A landscape with many valleys, sampled at points; each row gives a point and its height.
From any point a ball takes the steepest step (drop divided by distance) to one of its 2 nearest points. It stops when none of these is lower. Distance is the straight distance between rows; heights are no part of it.
j_292: [122 124  93 203 138 154 109  72 145 133  72 122 172  77 112 143 118 160
 149 137 173 157 169 166 133 108 159 123 194 145]  height 26.6
j_18: [103  98 139 120 106 104  66 132 128 145  61 129 149 132 184 101 161 139
 103 117 148 111 120 100  57 116 143 124 175 147]  height 25.0
j_502: [ 96 137 100 127 136  71 115 185 130 143 161  63  76 162 158 132 110 188
 105 118 151 150 123  89  97  99 162 114 125 118]  height 38.3
j_781: [101 118 124 140 147 121 122  92 127 144 104 112 118  84 191 159 173 131
 101 129  85 115 135 115 131 130 165 131 156 148]  height 26.0
j_739: [120 151  76 150 146  99 109 162 115 118 136 127  91 177 124 134 110 186
 135 135 129 170 127 110 109 107 197  94 106  91]  height 36.3
j_639: [134 145 137  89  75 173 118 165 124  83 133 131  98 186  95  69 121 132
 142 112 153 101 121  86 111 155 122 134  59 110]  height 61.3
j_307: [136 128 126  93 139 125 101 101 133 141 111 108 135 152  71  79 112 107
 137 126 131  78 104 142  65 134  91 189 153 121]  height 34.7
j_869: [113 155 122 119 163 168 193 188  96  87 131 154 172 102 166 111 146 112
 128 162  97 112 112 121 182  91 108 159 140 170]  height 43.5
j_55: [165 144  84 107 117 122 168 139 151  93  95 110 131 162  93  80  87  84
 141 114 116 143 152 142 115  78 102  81 116 137]  height 36.9
j_863: [130 165  81  79 165 142 123 142 170  99 145 179  84 172 120 107 101 163
  96 176 136 175 163 120 163 130 202 128 154 143]  height 20.7
j_147: [113  82 160 153  87 120 176 171  71 129 131 141 158  71 114  93 183 100
 175 102 167 141  98 126 121 139 132 174  80  90]  height 31.4
j_377: [112 114 140 139 101 135  55 110 157 162  77 116 130 125  81  92 164 121
  89 153 187 118 138 164 129 102 149 181 149 126]  height 32.0
j_619: [101 167 143 107 129  96  92 149 122 155 104  84  92 136 170 125 150 174
  66 109 113  91 153 133 121 106 152 177 101  81]  height 48.2
j_564: [113 116  85 123  99 132 174 115 155 134 173  41 128 137  50 101 119 100
 161 136 138 123 100 132 113 102  95 130  90 143]  height 23.8
j_119: [133 136 120 106 152  89  70  94 105 172 132 129 195 160 131 168 114 139
  97 133 144 129 111 121 128 129 109 113  98 110]  height 41.8
j_52: [131  93 146 163  92 121 154 104  63 115 118 141 193 102 145 118 164  97
 145  69 113 133 120 127 123 129  99 104  64  93]  height 34.9
j_860: [154 127 108  88 144 111  88 139  87 153 173 195 130 188 114 133  78 141
 109 181 123 159 106 103 146 136 115  78  90 104]  height 45.1
j_200: [ 86 122 141 113 125 150 152 161 183 124 169 116 107 164 115 117 142 114
 120 138 126 103 102 123 129 126  92 137 148 148]  height 18.1
j_674: [126 163 117  91  99 163 113 126 114 148 169 101 137 108 104 103 149 141
 103 128 176 121 149 113 145 115 155 176 120 145]  height 49.6
j_816: [ 97  85 118 131 166  87 123  93 123 169  94 113 133 109 135 183 177 102
 134 105  97 141  88  83  81 187 162 188 106 140]  height 33.4
j_492: [ 90 101 110 153 171  62 111  76 144 182 112  81 145 146 141 175 141 156
 121 129 133 121  69  96  69 133 112 152 140 132]  height 36.5
j_569: [100 139 146 141 133 115 119  58 129 124 167 116 140 165 168 132 165 172
 123 115 107  98  78 129 148 152  93  99 115  64]  height 25.9
j_4: [114 109 143 142 109  97 135 133 123 169 112 102 165 106 135 136 148 110
 113 136 120 102 149 152 102  50  96 122 106 105]  height 23.0
j_452: [105  84 132 156 109 170 138 101 184  97  88 104 138  61 129 124 157 127
 147 202  95 102  96 162 169 120 147 178 124 182]  height 48.4
j_226: [147 139 119 121 154 117  69 132 112 128 108 103 100 167  86 128 125 137
 148 108 150 119  95 106 101 200 162 178 104 114]  height 29.0
j_508: [108 120 137  77 116 147 110 155 176 124 120 140 161 117 156 152 154  95
  75 111 124 148 176 105 121 133 159 128 109 204]  height 30.6
j_422: [119 158 159  95 146 174 127 162 102 121 113 177 181  96 173 155 137 120
 102 146 108 108 130  99 171 134 113 179 122 198]  height 41.9
j_100: [158 148 103  60 146 108 130 125 141 141 125 146 124 172 116 141  57  98
  82 109  79 159 198 135 129  91 102  94  93 133]  height 24.5
j_807: [146 125  96  88 137 105 143 108 119 163 141 135 134 148 119 189  81  74
 104  60  86 164 182 100 103 143  94  88 114 135]  height 20.5
j_716: [108 131 129  95  99 145 122 178 108 129 165 139 186 101 184 147 157 120
  96 120 159 161 157  92 147 133 150  95 114 179]  height 30.9
j_145: [114 103 198 135 106 137  94 157 154  73 110 146 154 116 159  77 173 119
 118 157 127  91 102 155 146 117 131 126 126 150]  height 17.1
j_650: [113 117 153 106 130 107 101 148 150  90 153 147 145 149 136  74 146 126
 121 136 121 138 128 157 127  95 143 109 141 119]  height 11.7
j_668: [119 103 110 146 147 141  92 101 205 107  97  76 151 131  91 167 137 112
 127 130 113 134 137 155 118 163 158 141  94 173]  height 66.0
j_667: [ 96 135 132 116 154 136 174 136 155 116 140 107 138 100 156 102 131 155
 148 146  79  88 115 143 112  77  96 162 148 192]  height 31.3
j_358: [150 127 144 119 158 112  95 139  77 148 158 126 137 127 126 160 143  97
 108 158 129 140 124 141 193 155 152 133  83  98]  height 52.3
j_481: [131 102 192 157 114 133 139 144 128 171 126 138  56  59 155 178 133 122
 139 133 127 109 149 127 110 163 131 148 199 144]  height 31.7
j_906: [170 121  99 135 136  87 139 106  64 150 172 177 149 121  87 155  88 133
 167 101 140 199 104 114 122 151 132 100  67  88]  height 54.3
j_491: [131 126 138 124 140 138 134 173 124 112 166 132 134  93 168 159 134 122
 107 154 147 172 145 121 182 143 176  91 159 198]  height 28.7
j_225: [161 102 112 180 143 104 131  67 109 128 103 140 184  86 108 149 121 121
 192  92  93 129  59 132  76 134  88 114 140 151]  height 31.9
j_980: [106 182 113 133 143 168 120  85 135 153 136 111 107 159 145 173 134 176
 102 138 126  80 141 115 170 141 110 135 155  83]  height 50.7
j_95: [164 122 119 125  99 124 161 193 104 109 122  89  70 156 114  83 104  67
 151 156 148 135 107 120 138 109 121  72 130 125]  height 40.2
j_959: [128 174 116 142 175 159 167 109 132 129 149  99  98 139 173 167 116 149
 122 147 106 110 129 126 180 149 110 102 167 139]  height 52.1
j_248: [156 181  57  80 164 126 133 116 126 118 119 166 171 158 154 139  72 151
  97 145 139 181 153 119 163 108 128  76 165 157]  height 7.8
j_40: [116  83 181 147 109  85 151 180  56 111 136 154 185 122 149 107 156 114
 143  77 140 160 105 120 143 146 126 129  40  68]  height 33.0
j_218: [123 160 133 151 139 162  90 126 159 119 141 139  78 173  61 122 132 177
 124 189 158 118 112 132 172 136 172 188  86 107]  height 25.2
j_405: [116 113 141 103  77 161 189 139 114 123 150  76 104 105 154 125 155  78
 123  83 102  96 126  84 123 170  95 137  92 141]  height 17.8
j_953: [113 119 135 127  58 144 184 159 116 147 169 118 134 116 143 134 145 116
 138  94 167 133 144  91 122 133  91  98  97 109]  height 14.2
j_847: [107 115 147 133 165  79 103 105 134 149 122 115 141 130 120 152 166 157
 141  89 138 149  81 115 100 202 179 193  94  95]  height 31.6
j_288: [127 120 120 160 142 131 131  74 204 101 107  79 103 144 110  93  91 171
 147 179 125  92  99 177 122 108 103 136 201 127]  height 44.5
j_712: [144 151 118 115 133  93 102 125 122 173 123 126 136 176 137 168  77 149
 120 108 134 123 138 108  96 112  80  78 121 103]  height 40.0
j_201: [179 160  90 126 170 129 132 143  95 130  94 113  95 125 115 144 110  87
 113 163 152 164 159 138 194 145 193 125 122 125]  height 13.4
j_150: [133 110 154 153 100 136 144 153 129  94 129 177 155 155 114 140  96 106
 146  60 104 142 174 124 113 136  82  97 102 100]  height 59.9
j_66: [132 108 162  99 118  81  77 120 136 117 176 155 120 158 137  85 126 158
 144 114 144 145  99 125  85 150 140  88 154 110]  height 17.7
j_746: [135 100 125 184 101 174 163 110 162  79  65 111 147  69 134 113 153 115
 147 183 146 121 133 182 185 133 145 128 151 137]  height 47.2
j_388: [ 93  98 107 114 121 159 138 115 175 110 127  86 157  86  90  85 178 106
 123 163 100  98  90 147 129 101 136 209 120 187]  height 49.3
j_501: [118 106 206 125 128  80 132  84 141 145 187 143 164 135 157 160 102 160
 123  78  98 111 135 132 130 145  64 128  75 101]  height 14.9
j_324: [142 151  83 123 136 169  76  55 170 107 107  82 140 136  89 130 133 150
 131 128 145 127 154 138 126 167 184 146 129 142]  height 65.4
j_687: [168 149  84  89 156 134 120 116 131 107 135 206 138 136 107 111  74 145
 133 168 145 197 173 142 153 113 185  93 156 157]  height 15.0
j_806: [164 151  88 158  99 128 159 141 110 118 105 164 150 129 162 138  96  98
 126  83 120 166 119 129 130  81  71  24 165 137]  height 21.0
j_832: [151 143 150 147 169 120 121 105 101 111 104 143 168 131 121 114 107 148
 159 132 103  77 100 177 118 113  86 150 151  91]  height 40.3
j_709: [ 86 176 121 128 125 140 105 116 115 185 131  93  95 144 150 167 160 172
  65 126 156 100 109  85 154 149 119 192 153 111]  height 49.5
j_866: [122 116 106  98  92 154 134 109 120 139 126 100 158 132 126 123 147  93
 131  96 151 114 108  81  89 170 114 142 118 154]  height 20.8
j_825: [111  98 165  89  98 103  87 130 113 141 151 160 169 129 168  92 147 131
 114 116 165 118  97 102  74 147 116 120 181 152]  height 22.0
j_355: [126 138 106 130 132 131 130 123 160 103  73  83  98 105 153 107 148 147
 105 128 152 148 181 145 137 122 199 136 162 139]  height 31.8
j_782: [128 101  87 171 106 113 126  91 176 121 156  80 141 142  72 101 130 133
 155 140 146 144  72 154 111  96  99  91 142 134]  height 20.9
j_921: [103 125 132 165  95 140 118  86 157 126 142  73 126 131 155 125 132 204
 146 118 157  83  92 102  95 158  96 115 155 125]  height 47.4
j_609: [ 88  93 126 139  62 132 146 149 143 141 153  84 124 116  89  87 193  90
 127 127 167 128 111 136 126 111 136 141  87 102]  height 27.8
j_199: [121 110 112 191  98 115 122  62 101 137 112 137 199  93 141 120 172 124
 140  80 108 143  76 160 126  95  90  79 107  99]  height 35.4
j_138: [138 151  81 155 129 120 119 118 156  87  78 103  89 150 128 104 109 178
 142 126 150 157 158 141 110  99 185  92 152 107]  height 33.9
j_124: [165 138 140 113 133 147 145 104 134  73  53  99 148  82 143  71 111 126
 157 124  95  77 134 154 103 132 137 173 134 180]  height 38.5
j_59: [120 105 137 117 115 164 145 143 124 131  73 136 135 131 162 149 134  81
 147 151  99  86  92  71 121 142  72 119 134 192]  height 25.5
j_606: [133 118 131 118 168 129 139 124 144 139 128 160  90 135 104 152 116  98
 137 118 101 132 139 144 108 173 131 147 195 129]  height 13.0
j_733: [115  70 175 134 123  87 101 138 128 149 140 172 118 133 111 145 155  71
 118  85 125 161 157 136 115 176 145 127 101  80]  height 58.2
j_885: [138 152 135 115 107  98 136 133 118 136 158  67 128  80 169 101 117 167
 104 125 136 138 175 142 123  54 161  99 134 144]  height 41.5
j_554: [129 143  96 115 164 113 116  92  68 171 150  86 151 100 102 150 168 104
 103 137 131 135 126 133 159 126 163 176 100 101]  height 51.4
j_188: [160 169 152 112 148 107 101 140  97 159  90  83 104 109 159 149 107 142
  89 129 120  98 186 156 151 110 152 152  95 104]  height 47.0
j_644: [ 88  99 120 138 168  98 111  83 148 150 139 159 184 122 103 152 172 116
 128 105 116 144 124 147 100 132 136 164 134 112]  height 36.8
j_988: [160 143 180 122 107 148 146 158  94 107 179 109  90 146 149 125 102 101
 141 146 128 109 119 130 186 151 101  72  89 113]  height 43.6
j_278: [121 105  91 151 166 107 146 117 117 127 136 106 100 112  95 115 132 129
 163 112 114 141  99 131  76 136 149 155 223 131]  height 18.3
j_874: [115 110 176 170 115 136 130 138 102  73 136 136 139 106 180  99 189 129
 136 120 118 119  94 149 157 148 142  95 124 101]  height 21.3
j_504: [152 140 101 140 117 116 127  91  92 156 168 173 181 107 145 142 118 122
 131  84 137 164 100 129 120 102  82  64 158 143]  height 16.8
j_760: [167 168 139  93 113 162 123 124  90 129 149 140 103 121 106  95 100 148
 129 164 146 101 162 133 156 112 156 154 103 114]  height 48.5
j_5: [134 116 177 122 101 102 137 121 132 154 147 127 182 103 132 162 111 136
 126  77 119 110 177 137  99  96  80 137  65 119]  height 19.6
j_84: [147 137 154  93 106 111 112 144  83 135 193 146 131 149 151 115 107 152
 123 140 140 132 105 109 160 141 110  84  87  91]  height 45.0
j_604: [ 94 153 155 149 120 112  92 136 130 162 143  85 120 138 164 152 124 219
 123 121 186  97  98  81 110 147 112 167 130 109]  height 48.6
j_720: [149 126 146 168 132 109 122 199 149 121 135 138  98 141 108 143  85 145
 149 170 166 164 146 156 147  87 139  81 145 129]  height 47.5
j_875: [104 143 128 146 161 129 123 109 155 125 112 160 189 132 159 191 135 155
 107  98  80 137 172 138 121 114 110 119 112 128]  height 40.9
j_418: [155 145 158  64 135 135 118 163 152 123 159 141 114 183 117 107  66 100
 122 163 139 110 134 128 135 126  81 105 123 165]  height 28.4
j_732: [ 87 138 160 117  93 140 155 163 136 156 147 141 101 154 126 149 148 129
 108  96 146 107 139  98 130 147  81 151  82  69]  height 9.8
j_35: [121 142  95 147 103 118 130  66 131 136 163  90  99 160 141 110 151 147
 119 149 130 126 110 134 160  97 121  72 131  76]  height 29.7
j_670: [140 133 118 112  59 184 101 126 145 113  97 161  98 192  76  79 124 103
 112 145 163 121 159 101 120 134 137 102  61  97]  height 61.9
j_800: [142 111 107 149 115  76 154  84 141 169 184 169 160  93 119 156 137  95
 115  56  99 186  96 145 130  75  77  79 119 127]  height 12.4
j_236: [120 153 125 124 170 119 115 138 154 127 130  64  50 148 122 115 104 163
 125 126 112 104 128 140 111 147 158 169 142 127]  height 26.4
j_592: [152  73 111 118 127 139 161 101 180 126  60 126 116 118 109 138 113  30
 133 128  71 128 142 141  97 148 105 116 162 173]  height 12.0
j_458: [123 129 127  84 149 105 147 153 197 128  98 132 130 143 156 167 108  85
  75 113 101 153 204 130 129 109 128 103 115 173]  height 28.1
j_259: [156 113 189 179 117 150 120 147 125 101  56 131 141  80 146 145 127 139
 165 120 101  77 144 154 106 120 113 159  99 129]  height 42.2
j_937: [ 98 152 100 161 135 174 183 193 117 139 119 144 140  90 141 163 155 122
  98 174 164 148 150 115 190  81 141 155 165 172]  height 13.2
j_585: [188 155 116 160 118  93 177 139 128  98 122 134  87 108 155  99  96 107
 135 115 109 157 105 168 158  68 102  47 174 129]  height 24.6
j_459: [154 182 164  61 134 139 110 129 111 122 158 163  95 146 116  82  72 187
 126 124 104  76 159 139 116 123 130 176 103 103]  height 46.9
j_251: [ 82 108 160 167 134 150 138 166 157 100  87 127 114 129 157 155 184 125
 119 138  68  98  93 129 151 127 116 169  71 126]  height 26.3
j_354: [182 106 155 143  96  82 126 150 107 117 119 148 100 100 168  99 106  94
 141  81 108 140 106 151  94 102 105  45 171 135]  height 28.0
j_383: [163 113 122  70 156 114 131 162  61 139 181 137 159 118 110 122 101  76
 148 126 145 145  88  97 126 181 117 141 141 162]  height 37.3
j_749: [ 91 130 110 187 118 151 154 119 180 102 140  61 110 150 118 121 115 190
 154 161 127  79  77 150 127 111  72 118 158 115]  height 46.1
j_363: [ 92 105 124 142  95 167 102 123 141 123 114 152 138 139 107 122 194  86
  99 111 157 153 150 134 156 163 161 117  99  86]  height 56.7
j_890: [165 167  73  81 159 117 156 138 103 135 104 139  67 168 128 113  79 107
 101 182 132 147 152 116 169 117 156  99 160 106]  height 18.4
j_132: [ 97 102 157 150 147 112 109  99 119 134 139 218 214 116 122 161 149 130
 125  71  98 160 159 154 116 124 106 135 120 103]  height 38.7
j_521: [138 146 113 196 128 131 139 136 193  98 104  94 106 145 134 159 114 161
 129 180 164 160 156 160 189 101 148  71 132 131]  height 45.9
j_158: [160 156 117  65 127 133  90 200 110 125  97 165  81 179 156 124  80 115
  84 144 140 157 165  97 147 164 151 109 128 130]  height 23.3
j_219: [132  80 167 129 128 112 105 139 163 109 130 180 124 165 116 146 118  69
 116 100  98 156 160 147 126 136 110  79 134 117]  height 59.1
j_533: [ 93 158  79 187 170 172 168 164 112 121 133 152 163 125 137 185 138 149
 143 148 149 156 121 113 174 118 130 122 181 135]  height 8.4
j_614: [101 129  98 131 114 144 130 124 101 138 149 176 149 125  90 123 158 134
 140  86 165 176 160 118 120 148 170 121  90  77]  height 55.9
j_467: [103 170 183  74 173 129 114 142 144 128 161 131 101 148 157 125 102 165
  97  92  73  82 161 157 118 130  98 192  93 130]  height 44.7
j_599: [ 53 115 146 179 151 138 155 121 176 113 188 152 169 113 130 172 194 169
 137 135 117 131  96 138 157 143 126 150 111 114]  height 20.6
j_156: [113 133 101 105  85 133 151 101 111 141 185  87 190 106 118 108 144 152
 159  94 199 144 102  74  93 159 133 151  93 153]  height 23.2
j_427: [128 128 155  81 133 134 133 167  52 145 138 168 185  90 177 130 127 116
 128 133 123  96  86  81 113 132  83 170 157 182]  height 40.5
j_582: [120 130 115 150 134 126 170 162  82 101 139 136 202  95 135 106 145 117
 148 135 107 137 104 152 138  52 109 122 124 151]  height 44.8
j_214: [147 116 156 103 143 131  89 121 141 109  97 131 159 120 121 110 115 132
 153 104 122  91 129 137  71 156 121 165 146 161]  height 36.6
j_384: [149 126 161 107  68 157 171 182 120  99 142 136  84 132 149  81 129  76
 128 144 142 117 146 128 165 117  99  76 141 114]  height 41.7
j_294: [106  87 115 126  94 108 179 128 137 167 169  51 139  86  85 107 155 101
 139 139 165 113  91 112  94 113 105 180 100 150]  height 26.1
j_423: [134 118 180  98 135 104 143 164 130 139 172 104 109 177 113 110  81 110
 158 135 134  91  86 126 104 139  51 132  93 137]  height 25.1
j_891: [178 124 114 121 101 124 176 154 125  83  55 104 116 121 123  58 107  84
 150 149 158 121 148 157 137  93 128  87 158 133]  height 38.6
j_164: [160 136 121 135 147 123 103 107  90 116 151 130 158 137  90 157 105 121
 162 117 130 145 117 135 141 170 145 115  76 116]  height 53.4
j_903: [ 92 173 141 112 177 148 116 139 163 133  96 159 153 144 150 174 126 155
  82 112  85  94 156 134 133 126  98 193 112 144]  height 42.8
j_287: [146 150  89 171 155 161 115 128 116 155 101 111  92 143  58 183 131 106
 127 159 146 140 145 141 177 159 167 157  99  86]  height 18.0
j_731: [146 118 158 106 163 160 165 129 144 124  92 132 102 106 117 147 106  54
 128 113  76 105 162 147 134 171 110 174 144 178]  height 5.7
j_707: [ 86 133 148 154 111 159 170 217 112 155 126 183 142  89 138 190 156 121
 124 142 133 131 132  97 153 105 102 173 121 156]  height 16.9
j_254: [140 114 106 115 164  78  88 102 108 164 167 166 159 170  92 155 117  98
 112 153 123 167 100 151 159 115 103  92 121 101]  height 43.4
j_594: [ 78  75 110 161 145  87 106  62 147 173  93 142 184 105 130 182 178 152
 153 118 122 140  79  97  76 146 134 157 130 137]  height 35.0
j_763: [120  63 106 157 112 110 126  85 107 154  68 156 160  83 125 155 158 100
 204 144  79 120  68  96  86 106  90 130 133 153]  height 29.9
j_651: [183 100 162 115 148  79 101 128 115 148 159 119  64 132  96 138  80  81
 153 141 117 142 107 153 122 169 131 101 147 140]  height 33.3
j_304: [124 112 133 189 123 172 128  76 121 127 119 176 175  79 138 175 148 140
 177  92 124 139 134 135 114 175 122  92 184 136]  height 19.9
j_934: [100 134 110 136 111 111 137 191 138 134 124  97 121 124 182 140 131 153
  98 123 148 157 162 103 112  72 152  90 145 158]  height 39.9
j_762: [145 158 141 149 105 169 102 149 127 134 140 118  90 146  41 149 141 128
 129 163 161 124 135 134 174 154 149 171  25  98]  height 21.8
j_753: [156 159 139  84 113 164  83  68 144 121 128 125 101 111  90  94 134 142
 124 110 136 105 179 143 111 169 187 178 133 121]  height 64.7
j_261: [ 81 127 142 112 153 100 171 162 160 142 196  83 109 162 146 122 118 147
 143 137 125 105  68 111  97 128  69 136 109 163]  height 21.9
j_880: [138 137 120 116 121 109 106 107  76 182 181  84 124 105  87 127 129 154
 133 153 185 124 127 115 148 120 161 186  78  94]  height 50.5
j_281: [141 162 163 107 115 144 114 195 166 126  93 162  62 149 168 148 105 129
  74 158 179 136 180 116 173 156 151 116 168 150]  height 26.7
j_543: [120 117 147 105 131 119  66 140 136 125 115 152 142 146 100 123 152  88
  88  90 128 144 163 143 135 154 164 167  75 112]  height 57.4
j_283: [121 154 111 114 154 141 110  98 153 125 168 156  60 175  81 103 108 197
 117 180 119 124 141 127 105 114 186 158 121 103]  height 28.9
j_317: [151  91 160  94 174  77 128 179 107 147 170 133 117 124 118 156  85  67
 129 132  97 145 114 137 121 155 110 128 117 174]  height 35.5
j_343: [133  99  95 165 124  96 133  55 125 131 106 128 176  74 142 112 163 126
 148  88  69 133  84 151  82  83 114 116 147 145]  height 33.7
j_191: [109 140 196 108 121 111 144  52 134 128 198 165 146 156 153 127 124 193
 140  88 118 115 102 116 137 185  83 139  93  53]  height 21.1
j_912: [ 99 126 148 135 122 137 182 147 145 128  78 134 107  95 191 122 150 149
 131 152  68  72 136 132 114  56  90 152 156 137]  height 28.5
j_28: [146 158  95 157 117 121 120  87 170 134 129  98 104 163 125 129  85 162
 105 198 174 160 149 130 179  60 141  59 106 141]  height 44.4
j_151: [200 182 135 122 158 129 122 130  81 112  86 131 129 115 146 149  69 167
 141 122 121 114 193 161 145 117 154 119 101 100]  height 45.5
j_658: [139 130 104 158 172 136 154 143 161  89 108  66  68 117 109 108  93 154
 185 123  99 123 113 152  88 152 153 150 187 154]  height 22.4
j_920: [107 110 106 181  96 166 182 118 127  96  91 135 165  75 137 103 166 119
 153 137 111 124 127 157 136  94 123 115 151 122]  height 46.2
j_925: [169 120 183 130 112 124 141 211 158 110 133 122  99 113  97 124  90  99
 154 148 151 133 174 168 135 106 125 109 112 156]  height 48.7
j_945: [143 112  92 138  95 103 134  84 173 144 161 130 136 153  79 131 109  97
 133  86 114 151 107 148 100  91  66  67 122 119]  height 17.0
j_534: [112 144 126  83 159 132 133 167 174 112 150 177 110 135 152 139 133 120
  79 151 132 184 182 141 191 137 186 118 172 147]  height 25.3
j_788: [140 149 131  69 123 166  83  96 118 100 172 192 102 132 110  85 128 178
 119 127 126 143 174 122 114 167 216 154 118 121]  height 63.8
j_17: [ 86 133 102 186 172 171 131 104 153 108 123 167 159 120 140 179 166 167
 147 128 116 132 107 124 140 163 145 134 207 143]  height 14.5
j_323: [153 126  95 172 109 159 127  44 107 156 125 130 160  72 103 143 118 142
 166 103 160 147 147 150 110 125 126  99 197 128]  height 23.7
j_576: [133 154  57  95 137 143 165 111  75 119 162 163  76 173 127  90 118 129
 120 158 106 153 116 100 141 129 158  88 154  84]  height 22.9
j_216: [174 178  70 101 113 131 173 121  97 128 148 107  94 148 121 114  72 128
 129 129 106 143 146 119 130  83 122  67 102 119]  height 34.8
j_673: [ 96 136 131  99 141 155 129 112 181 118 159 133  62 205 109 119 147 105
 106 148 105  99 117 121 155 168 103 114 132 102]  height 22.5
j_603: [131 126 104 158 155  96 106 122 139 157  83  80 117 147 143 173  91 156
 127 125 131 119 125 110  78 117 113 110 174 146]  height 38.2
j_633: [134 115 102 110 122 117 170 124  82 140 170 165 161 124  77 138 114  96
 152  68 125 189 155 101 124 152 131 148  68  88]  height 55.1
j_813: [110  75 140 145 106 137 139 137 113 121  78 157 142 105 154 177 147 106
 210 145  62 115  91  61 134 119  87 121  75 172]  height 27.9
j_338: [127 134 131  83  87 139  96 125 102 116 165 167  80 153 117  63 130 191
 133 131 160 127 130  90  84 154 190 136  99  96]  height 63.1
j_894: [164  98 106 116 124 130 156  94 135 108 119 127 146 147  94 139  93  33
 129  72  71 148 151 125 123 152  80  93 114 159]  height 16.6
j_976: [ 98  88 148 161 126 125 139 113 142 167 116 141  67  62 172 167 194 100
 108 142 100 136 153 140 139 138 165 128 206 117]  height 28.8
j_435: [146 154  98 138 124 142 113 126 129 116 108 171 118 180  99  92  89 171
 143 175 167 132 148 135 115  78 143 105 151 100]  height 36.4
j_258: [132 118 123 119 136 123  82  86 165 124  37 108 119 118 124  73 151 113
  74 168 175 122 134 150 141 125 161 186 198 158]  height 30.0
j_461: [101 116 147 149 119 147 171 157 125 168 109 144 124 123 138 180 143 113
 121 114 110 100 129 108 113 118  67 147 141 102]  height 14.4
j_511: [139 131 189 111 131 137 109 218 143 120 105 175  90 127 185 140 102 138
 112 135 145 131 140 111 117 154 138 113 197 176]  height 29.8
j_440: [132 130 180  70 130 145 120 217 140 110 136 172 127 139 138 130  93  98
 101 120 136 124 152 110 134 165 107 142 123 189]  height 31.5
j_620: [180 101 156 148 126  84 138 103 103 158 142 108  78  75 137 130 118  74
 140 127 108 134  99 158 115 125 112  79 200 153]  height 30.7
j_886: [155 142 113  87 137 128 131 124  45 165 163 139 174 103 167 129 110 105
 125 146 150 117 102 100 137 134  98 116 186 151]  height 39.0
j_301: [159 126 173 150 120 161 136 112 123  67 104  87 136  90 123  82 129 138
 164 114  88  66 133 181 139 148 123 173  87 109]  height 40.6
j_177: [116  92 123 169 155  84  91 118 182 116 144  48 121 128 101 161 139 138
 143 144 126 148  89 144 106 138 168 126  92 159]  height 66.5
j_112: [165 167 132  74 136 138  68 180 101 124 100 123  92 171 111 126  99 116
  92 110 139 128 131  93 123 188 171 166  81 136]  height 26.5
j_678: [133 164  79 123  87 119 154 113  83 159 180 117 104 154 135 101 109 171
 117 143 143 139 125 104 132  58 113  61  98  81]  height 32.4
j_326: [148 143 115  86 168 120 121 125  81 106 103 111  81 173 141  92 127  82
 111 131  92 106 107 130 149 163 139 131 133  95]  height 30.2
j_776: [ 54 127 104 137 128 154 154 132 168  91 210 149 164 135 116 108 193 153
 141 114 134 162 106 124 153 141 160 136 124 122]  height 16.1
j_122: [ 98 119 118 129 149 107  84 101 174 146 161 105  54 153  79 116 136 182
 127 140 154 134 112 118 101 151 184 182 159 105]  height 29.5
j_133: [156 131 156 114  74 149 129 148 130  85 117 116 117 162 116  96  85 115
 153  74 115  95 165 119 103 129  91  99  72 100]  height 60.6
j_416: [104 163  67 112 152 150 146 154  93 136 159 176 179 140 149 130 119 140
 104 157 155 172 134 113 171  94 118 107 204 140]  height 14.3
j_473: [104 150 105 124 188 129  98 144 144 105 116 137  97 215 130 123 145 116
 100 158 109 131  97 123 166 162 149 115 138  84]  height 26.8
j_851: [140 114 102 108 154 106 132 115 111 131  84  99 125 137 101  90 145  74
 120 115  96 110 123 156  98 117 134 160 141  95]  height 32.6
j_309: [142 125 145 103  59 167  75 108 100 123 130 189 121 163 102  68 115 165
 120 145 176 125 156 104  92 145 174 104  35 100]  height 62.5
j_450: [110 112 147 150 118  95 146 146  96 126  89 113 142 110 180 115 160 146
 135 110  83  85 109 127  87  77 101 130 109 101]  height 25.7
j_979: [145 143 127 152 154 159 127  86 127 103 134 112 119 137  95 113 111 149
 169 162 137  89  91 160 147 152 116 148 183 106]  height 42.4
j_740: [ 96  99 120 146  78 141 154 155 103 159 139 127 118 106  56  84 178 107
 160 123 209 148  99 128 112 129 139 187 126  93]  height 29.6
j_632: [ 75 106 122 188 121 142 148 134 164 125 118  98 131  99 130 192 184 148
 131 125 104 124 113 121 141 149 140 154  75 125]  height 23.9
j_244: [113 114 127 136  95 164 112 110 127 146  87 108 129  99 146 143 169 117
 113 141 132  94 104  97 128 149 123 161 142 167]  height 23.1
j_470: [176 154 164 157 142 144 134 174  76  87 100 157 157  82 142 147  84 152
 173 105 119 113 166 159 126 126 129 139 120 123]  height 43.8
j_116: [144 111 139 106 133 108  80 114 129 111  52 142 140 119 193  64 155 108
  84 150 157 119 137 141 125 129 173 128 198 151]  height 27.7
j_841: [103  95 182 175 121 141 168 152  95  99 116 138 102  78 162 142 187 124
 157 110  79  99 102 125 153 165 134 161  93  93]  height 24.9
j_471: [129 153 111 152 157 129 112 142 105 130  84 142 156 160 119 101 107 155
 132 166 170 100 113 138 126  84 110 147 186 108]  height 38.4
j_192: [137 152  94 139 122 100 126  84 153 150 165  25 102 121 129 124  96 167
  98 154 155 143 155 129 147  45 138  81 127 147]  height 43.0
j_154: [156 143  91 158 154 127 143 105 159 102  60  92 138  69 124 114  97 167
 142 146 182 142 187 158 132 105 176 164 185 164]  height 29.2
j_380: [125  86 169 121 113 101 152 129 125 157 152 143 120  70 143 140 135  99
 141 118 111 128 130 129  85 120 121 125 175 159]  height 32.9

For each start below, name the point where the ball stops.
j_288 | j_533
j_84 | j_501
j_720 | j_533
j_452 | j_800
j_188 | j_200

Call two points neighbours if one is among the 2 nearest of the other. Go from one point of each pair to the other, from neighbour to neighbour, staying as low as possible. Name the highest point that can't be avoided.
j_731 / j_533 | j_716
j_533 / j_248 | j_416
j_732 / j_248 | j_707
j_731 / j_201 | j_122
j_158 / j_200 | j_440
